Each row is a point on a landscape with many peaks, with its height.
A climber steps from a point to whichever of its 4 nearest points has the largest rise for the distance, and stops where none of them is higher. Distance is the straight distance between rows; heights are no part of it.
Seno: 123  92  90  87  99  48  116  70  86  87  78  h=525
fibu: 125  106  74  88  113  110  56  153  116  101  80  h=569
luf: 54  91  118  82  122  125  138  107  99  62  98  h=619
foluk: 46  65  100  70  135  47  117  61  56  159  102  h=41
taba: 102  81  89  78  137  110  90  105  76  74  66  h=381
disi: 116  113  98  117  73  105  148  50  100  87  84  h=663
zukug: 106  111  131  152  17  117  58  91  142  155  166  h=111
buzam: 81  108  99  90  114  114  124  127  107  68  95  h=660
gapon: 63  65  97  76  157  96  87  61  47  108  75  h=179
nitub: 109  118  130  131  79  87  73  157  144  120  132  h=597
kezom: 120  102  64  87  118  148  61  143  78  108  76  h=653
redu: 58  59  100  76  161  75  81  53  36  154  89  h=84
Nati: 94  107  95  106  113  130  70  165  98  99  78  h=735
Zop: 87  123  111  113  74  108  137  120  114  76  114  h=718
sek: 74  52  90  73  158  95  73  59  31  121  70  h=156
Kod: 116  120  158  147  54  90  93  130  139  130  151  h=651
tomir: 138  115  74  87  94  79  66  126  146  92  104  h=349
sule: 106  134  120  142  46  116  104  117  135  102  136  h=695
bele: 97  112  102  126  66  127  164  61  97  81  89  h=681
vun: 76  71  101  73  127  34  109  64  51  141  72  h=26
Kufu: 122  114  95  114  70  80  70  136  157  120  134  h=198
pevid: 77  91  93  84  137  142  81  122  77  83  78  h=575
foson: 65  56  91  90  167  118  63  38  22  145  107  h=114
Venu: 72  93  110  94  105  108  157  76  83  72  92  h=585
gigub: 120  98  98  98  79  73  142  57  90  86  86  h=614
Lof: 130  106  90  86  93  85  117  94  110  75  89  h=401
kobom: 80  78  117  86  106  67  147  44  64  115  95  h=509
bamen: 122  121  104  125  42  91  76  117  155  130  163  h=280
buru: 117  109  93  97  102  91  77  155  138  96  108  h=308
pek: 84  64  98  72  141  75  82  76  47  101  66  h=271
rutuz: 91  65  75  72  148  108  65  76  35  103  63  h=165
zub: 94  100  106  117  75  128  171  30  81  97  84  h=662
fasez: 82  129  123  123  79  118  133  142  118  80  107  h=747
kevik: 113  142  104  137  31  122  91  96  144  121  143  h=709
Bugas: 147  115  72  91  68  75  75  105  149  91  133  h=704
fev: 124  122  88  112  59  109  139  65  112  79  90  h=649
luv: 144  96  54  92  114  125  37  151  103  120  83  h=606
kur: 145  100  78  73  107  49  80  87  107  75  79  h=465
Bur: 47  76  109  73  151  138  118  87  76  76  87  h=576
gipos: 116  145  90  129  40  122  118  86  129  96  118  h=567
nofip: 82  62  78  76  150  135  67  58  25  110  89  h=116
zug: 119  121  97  110  82  94  96  144  137  96  116  h=440
vuleg: 117  119  94  105  80  93  126  116  128  70  105  h=578
kedo: 129  121  82  116  58  98  122  70  118  81  101  h=609
safos: 80  76  123  91  102  91  161  44  72  90  94  h=554
nuko: 107  99  95  85  106  79  120  80  88  74  77  h=463
lunid: 107  132  133  131  69  98  101  142  138  106  137  h=815
Melar: 106  110  96  93  110  109  101  128  119  76  94  h=540
falez: 111  114  104  118  85  84  75  160  143  113  123  h=423
lofe: 109  109  104  114  114  127  57  170  117  127  87  h=808
dek: 76  69  117  74  131  77  126  59  68  94  85  h=464
vibom: 125  112  92  112  87  83  56  145  153  107  124  h=248
zefa: 124  137  87  126  35  120  92  92  139  107  125  h=577
pirom: 91  123  125  118  98  110  95  164  122  104  108  h=707
Dal: 88  91  106  78  123  93  128  97  96  76  86  h=556
vel: 127  94  71  77  135  104  65  111  86  78  60  h=256
bufab: 52  54  106  92  171  127  85  47  45  114  96  h=135
ziv: 58  75  115  77  135  105  133  71  74  77  90  h=541
dosus: 110  120  145  138  59  89  88  141  136  116  140  h=690

Write out the way that a climber takes from each point below.
kur -> Seno, gigub, disi, bele
kezom -> Nati, lofe
taba -> pevid, Nati, lofe
kedo -> fev, bele
nuko -> gigub, disi, bele

Where does a climber stop that starts at each point below?
vel -> lofe
Kufu -> lunid
falez -> lunid
